Points, in no order, along strands that fork and pass close to each other.
Points whose rows are less than 67.7 apart are linked; no others are. Some points are linked to none.
K410: [ 11 -14  -4   7 -29  31  -5  -9   1 -14   7  -7   0 -28   1   6   4  -3
 -52  12]
K196: [ 13  36   6  28 -12 -43 -44   9  15  -4 -23  32  16 -12 -10 -23  30 -18
  38   2]
K332: [ -7  17  -4   7  41 -34  13   1  22   1 -22  34  18  21   8 -14   9 -33
  47  34]
K161: [-46 -10  -1 -42   8 -10  10 -35  -6 -12   2 -15  25  16 -16  37 -46 -14
 -18 -26]
K819: [  3  23  16  39 -25 -11  13  11  10  20   3 -18  11 -13  19  35 -54  25
   6   0]
K114: [ 28  13   6  53 -46  15 -20  22  -8  22  12 -15  -7 -36  13  10 -16  44
  11  10]
K280: [-17   6  -5 -26  11   0 -38 -46 -13 -17  -4 -19  41  11 -28   1  -1   8
 -24 -22]
K887: [ 10   1 -19  -9  -9   8 -77 -21 -19 -20  -3  -5  20 -14 -32 -13  29   7
 -28 -30]
K924: [-14  14  13  17  50 -30  39 -17   6   4 -20  26 -13  28   2  32 -39 -30
  59  27]
K471: [-26 -20 -18 -79  57 -18  22 -10 -22   3 -13   8 -23  53 -26  45 -55 -49
  28 -10]
K939: [ -3 -18  21  12 -11  59  -9 -18  -7 -19  30   0 -30  -8  -7 -46  46   0
 -59  -5]
K838: [  6  -4  -7 -65  43 -35  43  17 -10  19 -17  21 -16  46 -10  24 -18 -31
  48  15]
K621: [  4 -26  33  28   3  57  27  -9  -1 -21  33   3 -37   0  -5 -35  40   0
 -52  18]
K485: [-23  -6 -12 -25  27  -7 -11 -50 -17 -21  -5  -7  46  25 -27  23 -24  -9
  -8 -12]
K797: [ 15  48  -1  59   3 -42 -32  25  13  13   1  27  22   5  12   0  10 -11
  61  30]
K867: [-23 -19 -22 -76  26 -12  25 -16 -31 -12  -7 -28  -5  57 -26  44 -33 -22
   6 -43]
K369: [-17 -39  17  14 -12  43  35 -19  -3 -15  38 -18 -31 -12   5  11 -32  13
 -61  -8]
K183: [-10  18   2 -24  18 -16  47   9   0  13 -23   2   7  27  20  42 -46 -30
  40  21]
K561: [ -4 -21  22  37 -30  12  38  16   0   8  38 -27 -20 -24  14  19 -28  38
 -22  16]
K846: [-15 -26 -28 -51   0  13  33 -16   8   1   3 -22  20  33   6   8 -18   4
 -23 -21]
K676: [ 11  26  -3 -15   5 -35  30  37  14  21  -3  11  27  34  20   6  -6  -6
  42  31]
K656: [-36 -16   3 -44  73 -14  36  -6   6  -6 -10  54 -26  52  -4   4  -1 -25
  49  32]
K94: [ 16 -15  -5  -9 -19  34 -67 -21 -26 -18  19  -3   1 -19 -35 -25  31  22
 -44 -22]
K635: [ -4  39  14  45  57 -43  13  18  12   9  -5  34   5  16  17   5 -10 -15
  73  48]
K511: [-10   7  -4 -50  23 -34  20   7  15   2  -8  25  26  37   9 -13  18 -36
  24  16]
K218: [-18 -27  -5  10 -21  22  22 -18   2   0  16 -30  -8 -22   2  15 -34  14
 -41 -14]
K446: [ 14  18   1  30 -13 -23  -6   2   6  13 -28 -10  12 -18   8  17 -10  16
  28  10]
K318: [ 24  19 -12  54 -46  -3  -6  25  -5   7   2  -6  16 -19   7  -2  23   4
   5   3]
K672: [-18   0 -13  -1  12 -16  18 -22  15  -5 -37  -2  24  12   4  15 -19   5
  23  -2]
K894: [ -2  15   7  16   6 -24 -42 -19   8  12 -42  32   1 -16 -17 -12 -10  -7
  51  16]
K795: [  3 -15 -12   1 -16  -2  36 -11   4   3   5 -31   9  -5   3  14 -22  -1
 -25  -6]
K655: [ 17 -15  -3  19 -20  38 -48  11  -4 -20  16   0 -45 -35  -1 -52  43  10
 -36 -18]
K764: [ 22   0  24  58 -53  44 -22  17  -8  13  12  -2 -35 -45  13   3 -12  38
  -9  12]
K675: [-19 -17 -16 -40  -4  19  35  10   9  10   7 -10  16  18  11 -15  13   6
 -22 -14]
K957: [  8 -31   6  -3  -1  44  62  20  12  -6  26  -9 -29   6  20 -10   6  20
 -48  10]
K464: [ 37  24  -2  45 -50 -21 -41  46   2  23   9   2  -3 -33  11 -17  40  30
  35   2]
K975: [-27   5 -23 -56  30  14  -4 -21 -16 -11  27 -45  31  29   0   2 -11  12
 -41 -35]
K910: [-22  -6  -7 -42  26 -20  49  -7  -1 -16 -28 -14  -5  32   7  51 -29 -14
  15 -18]
K501: [-39  -2   3 -32  -1   6  -3 -35 -11 -12   5 -33  17  -6  -9  35 -32   3
 -40 -28]
K348: [-15 -28   6 -42 -19  10  69  19  -4  15  21 -32 -37  15  11  47 -46   4
 -31 -27]
K350: [-11  18   5  25  14 -26  16   0   3  -2 -30  -2  19  -4  12  35 -34   1
  44  11]
K590: [ 41   8 -13  10 -49  12 -65  42   3   9   0  17 -25 -51  -6 -26  44   4
  11 -22]
K684: [ 21  -5   4   1 -40  29 -63  -1 -14   3  -4   5 -10 -32 -33 -30  44  18
 -27 -30]
K509: [ 11  19  -1  16 -20  -8 -53 -19   3   4 -40   9  -1 -23 -16  -6 -14  -3
  39 -11]
K641: [ 20  29   2  49 -27  -6 -28  16  -1  19 -15 -11  15 -28  20  22 -21  31
  38  11]
K312: [ -9  10 -10 -12 -14 -10 -14   0  23  -2 -18   1  28  -7  21 -27  31  -2
 -12  -8]
K240: [ 19 -16  29  53 -18  42  32  17   5   9  44 -20 -33 -26  18  -8 -13  36
 -21  22]
K4: [  0 -17   5  13 -41  30 -37 -15 -22  -7 -13 -17 -28 -41  -7   6  -9  20
 -26 -24]
K900: [-28  -3 -14 -72  42  -4  23 -22 -17   0  -8 -25   9  50  -7  17 -16 -15
   2 -31]
K432: [ -2   5   2  25 -36  17 -25  -7   1  -3 -22 -18   0 -46   2  21 -34   9
 -15 -11]
K50: [ 12  10   4  42 -27  23  31  33   2  24  34 -21  16   3  40   3  -4  19
   3  26]
K595: [-27   9  18  19  36 -25  15 -24   4  -8 -26   9   8  -5  -1  32 -39 -19
  57  18]
K258: [ 33  -4  -8  35 -34  19 -25  22   9  -8   9  12 -20 -33   9 -32  37  14
 -25 -17]
K402: [ -8  -7  -4 -15   1  13 -19 -34  -7 -11   6 -29  24  -5 -11 -18   8  24
 -42 -22]
K247: [ 17 -16  31  60 -18  30   9   1  -9   0  37  -9 -55 -43  -1 -30   7  27
 -20  30]
K498: [-32 -28 -11 -59 -11  23  38  -4 -11   9  20 -23   2  27   8  19 -39  -6
 -34 -29]
K279: [  7  -5  -8  -5 -27  12 -41  -9   2 -14  22  12  27   2 -12 -37  53  -2
 -47 -15]
K607: [ 13  31  -4  37  -8 -12  15  45   4  25  16 -19  26   5  40  19 -14  22
  26  33]
K810: [-18   6  10  -2  67 -28  22 -13  22   4 -23  47  -4  22  10 -20 -10 -25
  46  39]
K260: [-14  26  -9   0  20 -45  -3   0   6 -16 -27  16  27   4   3 -14  30 -25
  26  11]
K823: [-33  -3   2 -26  74  -3 -17 -43   5 -13 -11  30  23  49 -24 -12  -2 -35
  15   5]
K782: [ 10 -16  23  43 -45  42  -4  -2 -20  -3   1  -3 -35 -41  -1   4 -16  23
 -31  -3]
K154: [-19   9 -11  -6  48 -19 -30 -53  22  -7 -18  21  29  34 -21 -31  12 -34
  13  -8]
K507: [-10  27  18  40  35 -34 -16  -6  11   3 -22  34   7  -4  11   6  -9  -4
  68  41]
K177: [ 32  12  -4  11 -32  -3 -54   4   3  16 -24   7   0 -44  -6 -12  -7   8
   9  -4]
K931: [-20  -2  -5 -25  49 -11  27 -29  12  -3 -27  13  14  34  -2  13 -25 -21
  25   6]
K873: [  6  13 -11  -8 -24 -21 -66  -2  -3  -5  -8  15  13 -31 -13 -32  44 -20
   8 -13]
K557: [ -7   0   4 -17  73 -21  34   9  22  11 -16  57 -18  43   4   7   0 -37
  58  37]
K874: [ -8 -43  17  22  -9  56 -35 -26 -26 -28  26  -8 -48 -43 -13 -23 -10  25
 -46 -16]
K820: [ 18  22  -3  -7  -6 -19  42  35  10  29  10 -23  27  10  31  14 -18  10
  21  27]
K955: [-11   8 -13 -31  28 -21 -36 -22  12 -16  -8  13  52  43 -11 -25  28  -2
 -16 -16]
K386: [  5 -16  13  19 -21  40  38  17   8 -12  27   3 -24  -1  11 -32  31   6
 -41  10]
K780: [ 31  48 -12  45 -12 -38 -42  23   2   4 -20  15  16 -20   4  -3  24 -14
  42  11]
K880: [-36 -24   3 -43  -6  31  17 -30 -16  -5  33 -31   9  19  -4  22 -26   5
 -52 -31]
K947: [ -6 -14 -28 -51  12 -24  30  10   7  -3 -10  -6  27  34  -5   4  18 -22
  12  -2]
K830: [-10  12  13  37  36 -27 -35 -11  11   3 -32  59  -6  -3  -3 -21   1  -7
  64  26]
K521: [-13  22 -20 -35  60 -25 -34 -31   3 -11   3   6  40  54 -14 -22  24 -27
  -2 -14]
K199: [  9 -13   0  -6 -11  30 -39 -25 -10  -8  12 -24  -1 -26 -24 -20   8  31
 -55 -21]
K875: [ -6  18  -6   6   1 -35 -39 -21  13 -12 -15  16  32 -11 -11 -30  35 -31
  22  -5]
K863: [-31  -9  -6 -74  30 -21  35  -5 -11 -16  -9 -15 -14  39  -1  62 -57 -12
  -4 -28]
K437: [ 19   4  -9   8 -20 -16  36  18  12   4  -4  -8  18   7  14  -4  27  -2
 -13   6]
K44: [  7 -17  -7 -20  -3  28  52  22   4  -1  15 -17 -22   6  22  23 -14   7
 -51   2]
K115: [-29  16  -4 -31  50 -34  -8 -10  10 -14 -16  29  29  19  -2 -18  33 -28
  11  15]
K486: [ 38   3   6  67 -30  24  -8  37  -2  13  36 -10 -19 -38  19 -17  32  15
  -6  28]
K786: [ 41 -10  11  31 -42  35 -45  39 -15   9  14  11 -60 -56 -19 -29  49  10
 -10   0]
K616: [  6  -5 -17 -33 -10  -1  49  16   0  10  -5  -2  22  29   8   4  12  -7
   0   4]
K168: [  5   0  11  12 -24  20  38  12  -2   9  19 -11   2  -7   9 -11  23   5
 -30   5]
K149: [-15 -23 -13 -61  38 -24  46   0 -18   6 -22   3 -25  46 -14  39 -48 -29
  52   2]
K120: [-17  12 -12 -23   4 -17 -26  -5  17 -12  -6   6  41  23  10 -33  44  -9
 -26 -19]
K419: [  5  -4 -11 -77  19 -23  46  30 -10  21 -20   7  -5  46  -2  32  -8 -11
  24  -4]
K324: [ 34  -6  27  72 -22  28  -9  34  -5  -5  33   3 -58 -45  -3 -32  30  22
  -2  31]
K172: [-12 -27  19  19  -8  48  -1 -25 -10 -21  28 -23 -38 -12 -13 -13  -7  22
 -57 -11]
K568: [  1 -12  16  -6  -8  29  71  15  -1  11  28 -31 -34   2  21  35 -31   3
 -44 -12]
K858: [ 42  15 -12  21 -49 -18 -64  44   0  15 -12  23  -9 -35  -2 -29  33  13
  36 -16]
K423: [  0 -14   4   5 -16  41 -18  -2  -4 -19  30   1   7   3  -6 -35  46   5
 -70  -8]
K112: [-27   5 -20 -73  37   7   8 -19 -22   3  22 -29  31  57 -17   7  -4  -5
 -23 -30]
K611: [ -8 -12  -1 -10  -7 -15  61   8   2   7   9 -26   5   0  17  32 -22   9
  -4  -3]
K43: [-29  -3  -4 -56  75 -14  12 -40   3  -8  -9  18   4  51  -9   7 -20 -36
  20   2]
K573: [ 17 -30  -1  22 -18  54 -48  -9 -14 -17  15  -6 -52 -46  -9 -36  13  17
 -44 -15]
K516: [  8 -27  35  43  -6  42   7 -17 -11 -19  34  -9 -66 -42 -14 -30   5   3
 -33  17]
K452: [-29  11  10   6  39 -25 -18 -48  -4 -12 -37  10   7  -7 -14   7 -25 -17
  36   8]
K825: [ 26   3  -4  -7 -21   4 -52 -21  -4   0 -25  -4   5 -38 -28   5 -15  21
 -10 -29]
K197: [ 14   5  11  43 -36   3  12  12   5  19  15 -28  -3 -33  15  24 -26  37
   0   4]
K841: [ 21  25  -8  35 -18 -34  15  29  17  10  -5   9  32  16  18   3  25   2
  15  22]
K803: [ 42  -6   4   9 -52  16 -55  53  -6   1  23  22 -52 -56 -16 -38  56   3
  -3 -26]
K761: [-10 -17 -14 -40   7 -23  56  12  -1  -1  -7 -31  -3  13   6  40 -21  -3
   1 -19]
K442: [ 40   7   7  50 -39   5 -38  49 -10  17  21  -1 -23 -48  12 -34  39  29
  10  10]
K413: [ -5   8   9 -29  43 -39  46  14   8  16 -20  39  -4  47  -6  17   1 -30
  55  29]
K835: [ 14   3  -3  12 -26  10 -21   6   6  -7 -12  -5   5 -26   8 -21  40  18
 -23 -14]
K519: [ 35  11 -12  44 -32 -23  -8  33  22  12   7  14  25  -8   6  -7  35   7
   2  12]
K628: [ -2  21   5   1  25 -29  45  28   9  21  -8  33  13  43  13  22 -12 -18
  62  34]
K421: [ -9  -3   1   6 -18  -4 -42 -35  -1 -12 -28  -5  16 -20 -15  22 -39  12
 -10 -15]

Follow the links from the first point to the second, and from the first to the third. Name the last point that the two ways share.
K452, K874, K464 -> K350
K880, K318, K557 -> K616
K780, K199, K820 -> K260
K318, K887, K628 -> K616
K516, K177, K172 -> K114

A fork is a point with three links. Follow the links from the first point to the second and name the forks in between, in order.
K761, K641 -> K350
K115, K423 -> K616 > K437 > K386
K348, K947 -> K386 > K437 > K616
K874, K516 -> K350 > K114 > K197 > K247
K4, K218 -> K114 > K350
K369, K4 -> K350 > K114
K247, K823 -> K197 > K114 > K350
K240, K421 -> K197 > K114

A fork is a point with three links, a tip a point with one. Leave the first point through the second and follow the links. Name the first fork or tip that comes.
K573, K655 -> K350
K782, K4 -> K635
K258, K655 -> K975
K507, K830 -> K114
K786, K803 -> K247
K616, K675 -> K94
K402, K280 -> K616
K324, K486 -> K786
